Each row is a point on a landscape with many valleys, with its height.
A ball rolls from a point to the lowest of its 4 nearest points, and stops where none of them is lower. Distance is the straight distance between rows; heights are no part of it.
K_193: 2,2,7,-5,7,0,-12,-2,3,-7,17,-11,-7,-7,7  (h 5.98)
K_682: 6,9,-1,17,-3,4,10,-5,-7,3,-11,-1,32,0,7  (h 1.42)
K_214: -7,-12,5,-10,2,15,10,-7,-2,2,21,-15,-12,-1,-1  (h 4.74)
K_140: 6,-17,3,-6,-10,10,11,-28,0,-6,7,-6,11,10,7  (h 2.08)
K_516: 16,4,9,0,0,-8,-25,14,17,-7,-6,20,3,2,8  (h 5.14)
K_293: -7,-10,9,-8,3,14,10,-2,-7,4,22,-19,-21,-8,-4  (h 4.00)
K_685: -12,-15,-5,-7,-7,18,23,-8,-7,14,5,-7,-12,10,-11  (h 4.10)
K_249: 4,2,7,1,-1,13,1,-11,-2,-3,11,-2,10,-4,10  (h 3.89)
K_414: -17,-5,1,-9,-7,15,17,10,-10,16,11,-10,-20,1,-9  (h 4.64)
K_581: 3,22,-1,4,2,-22,-25,20,7,2,2,14,0,-13,3  (h 2.22)
K_336: -12,-7,-4,-5,-4,20,23,-8,-9,15,2,-7,-5,6,-7  (h 5.17)
K_265: -1,-3,-2,3,-1,12,20,-12,-7,0,-9,-6,15,3,0  (h 1.01)
K_452: 0,-1,-3,6,-4,9,22,-13,-10,1,-17,-1,22,6,-3  (h 0.89)
K_930: -11,15,-4,3,-2,6,6,6,-2,13,16,-7,2,-9,4  (h 0.73)
K_760: -4,4,4,0,16,-5,-15,6,3,-4,19,-10,-16,-20,7  (h 3.97)
K_688: 12,1,14,-2,-4,-15,-27,17,14,-8,-7,26,-7,10,2  (h 6.47)
K_147: -3,-4,-8,-1,-1,17,26,-21,-9,5,-11,-3,10,12,-5  (h 0.85)
K_61: -15,-4,-5,-4,-13,18,23,6,-11,24,7,-8,-15,4,-15  (h 5.69)
K_609: 12,3,5,-5,5,-22,-33,16,12,-15,-3,18,-13,6,0  (h 4.21)
K_677: -6,13,-3,3,-5,10,14,-3,-4,3,5,-4,4,-3,4  (h 2.53)
K_64: 0,-14,8,-9,-3,16,7,-23,1,-5,16,-2,2,0,7  (h 3.99)
K_258: 14,-14,13,6,-7,2,-7,-11,11,-11,-6,11,25,2,11  (h 4.85)
K_811: -15,2,-11,2,-5,17,29,-7,-11,15,-10,-6,0,4,-12  (h 6.25)
K_347: -10,-13,-18,-5,7,11,33,-9,-10,13,-31,-10,-7,11,-20  (h 4.52)
K_12: 4,12,-6,-1,9,-40,-31,26,-5,-11,-10,20,-19,8,-13  (h 3.53)
K_421: -8,-19,-9,-9,-8,16,27,-18,-4,4,-9,-6,3,12,-11  (h 2.00)
K_200: -9,-26,-2,-9,-6,17,24,-21,-4,4,2,-8,-9,8,-7  (h 1.49)
K_498: -3,18,-4,9,-4,3,3,11,-6,10,5,-2,12,-9,6  (h 2.45)
K_956: 18,-4,10,7,-11,-4,-23,11,19,-2,-19,21,10,7,14  (h 1.44)
K_627: 0,-5,6,-6,25,-6,-20,1,2,-9,17,-12,-16,-11,5  (h 4.82)
K_374: 8,14,-1,22,-5,-1,-1,9,0,3,-15,4,36,-4,6  (h 2.07)
K_204: -13,10,-3,3,-3,9,8,10,-10,15,19,-16,-10,-11,-1  (h 1.87)
K_246: 6,1,4,-4,17,-11,-26,10,7,-15,11,1,-14,-10,5  (h 4.17)
K_62: -10,-23,-18,-6,3,4,34,-14,6,9,-29,-8,-8,14,-18  (h 3.94)
K_460: -1,-22,4,-9,-9,18,17,-25,-3,-2,9,-8,-2,10,1  (h 3.28)
K_934: 6,-18,2,2,-11,6,16,-28,-1,-9,-8,-2,19,7,1  (h 1.19)
K_127: -10,-2,2,-1,4,12,8,5,-6,11,23,-15,-15,-9,-2  (h 2.90)
K_595: -3,-9,-3,4,-2,10,26,-26,-10,-1,-16,-6,15,10,-2  (h 0.31)
K_145: 4,-7,10,-7,10,7,-6,-12,4,-10,18,-9,-5,-7,8  (h 6.15)
K_694: 0,13,3,-2,12,-10,-20,14,7,-4,13,-1,-5,-11,6  (h 1.18)
K_686: -5,-14,3,-11,-8,21,17,-13,-7,7,5,-10,-10,9,-6  (h 3.92)
K_187: 1,-16,11,-9,10,6,-1,-10,-1,-7,21,-15,-12,-8,5  (h 5.25)
K_819: -12,-16,-15,-11,-5,15,35,-2,0,21,-21,-6,-12,11,-21  (h 4.87)
K_510: 8,3,5,0,-2,-4,-20,6,9,-6,5,13,5,-4,11  (h 7.02)
K_827: 1,28,-4,10,-5,-9,-15,18,7,6,-2,9,16,-12,7  (h 3.29)
K_41: 11,15,3,14,-5,-7,-13,13,8,4,-9,13,19,-5,11  (h 2.85)
K_91: 2,-7,-12,8,5,-37,-32,25,-24,-20,-15,8,-25,13,-25  (h 5.73)
K_720: 10,14,6,8,-7,-13,-24,20,16,-2,-6,21,3,2,8  (h 4.14)
K_614: -1,6,5,4,0,8,-1,-4,0,1,11,-2,9,-5,9  (h 3.58)
K_362: 14,2,9,8,-8,4,-10,5,10,-2,-13,18,21,2,12  (h 3.86)
K_330: 0,18,-6,3,10,-41,-32,28,-4,-11,-8,13,-16,-2,-12  (h 3.63)
K_429: 11,-3,8,-2,2,-1,-13,-4,14,-13,9,4,9,-6,11  (h 8.25)
K_278: -8,24,-2,6,8,-14,-10,17,2,4,16,-11,-5,-19,7  (h 3.73)
K_157: -3,-28,-8,-10,-9,2,31,-36,1,-4,-15,-8,-4,18,-11  (h 3.21)
K_364: 7,19,0,-2,7,-21,-25,21,10,-3,-1,16,-5,-9,3  (h 3.25)
K_381: -6,36,-12,4,1,-35,-23,22,5,2,5,4,-8,-16,-2  (h 1.03)
K_822: -2,19,-5,0,12,-22,-28,19,6,-2,10,-4,-9,-15,1  (h 3.44)
K_797: -4,-6,-11,2,8,0,32,-22,-9,-3,-31,-7,10,9,-7  (h 1.00)
K_206: 5,6,-7,-4,12,-35,-31,20,-4,-15,-6,13,-23,4,-9  (h 3.80)
K_60: 5,5,4,5,-4,12,-1,-6,1,0,1,4,16,-4,11  (h 1.94)
K_902: 4,-7,3,5,-9,11,7,-15,-1,-2,-2,2,23,7,7  (h 0.48)
K_38: 6,2,4,11,-7,7,4,-4,-1,0,-7,1,23,-1,9  (h 1.33)
K_644: 10,10,4,0,9,-31,-27,24,6,-12,-6,16,-18,10,-6  (h 1.40)

Call two points neighbours if one is among the 4 nearest of the other. Go from one point of each pair to the other, from neighbour to neighbour, staying as low as possible. Name the highest point that can't be avoided.
K_902 / K_956 => K_362
K_595 / K_644 => K_330
K_381 / K_595 => K_827
K_200 / K_902 => K_421

Two balls start at each pair of points below. Name the first point that both come to, or write -.
K_214 / K_187 => K_127
K_62 / K_293 => -
K_336 / K_61 => K_200
K_347 / K_811 => K_595
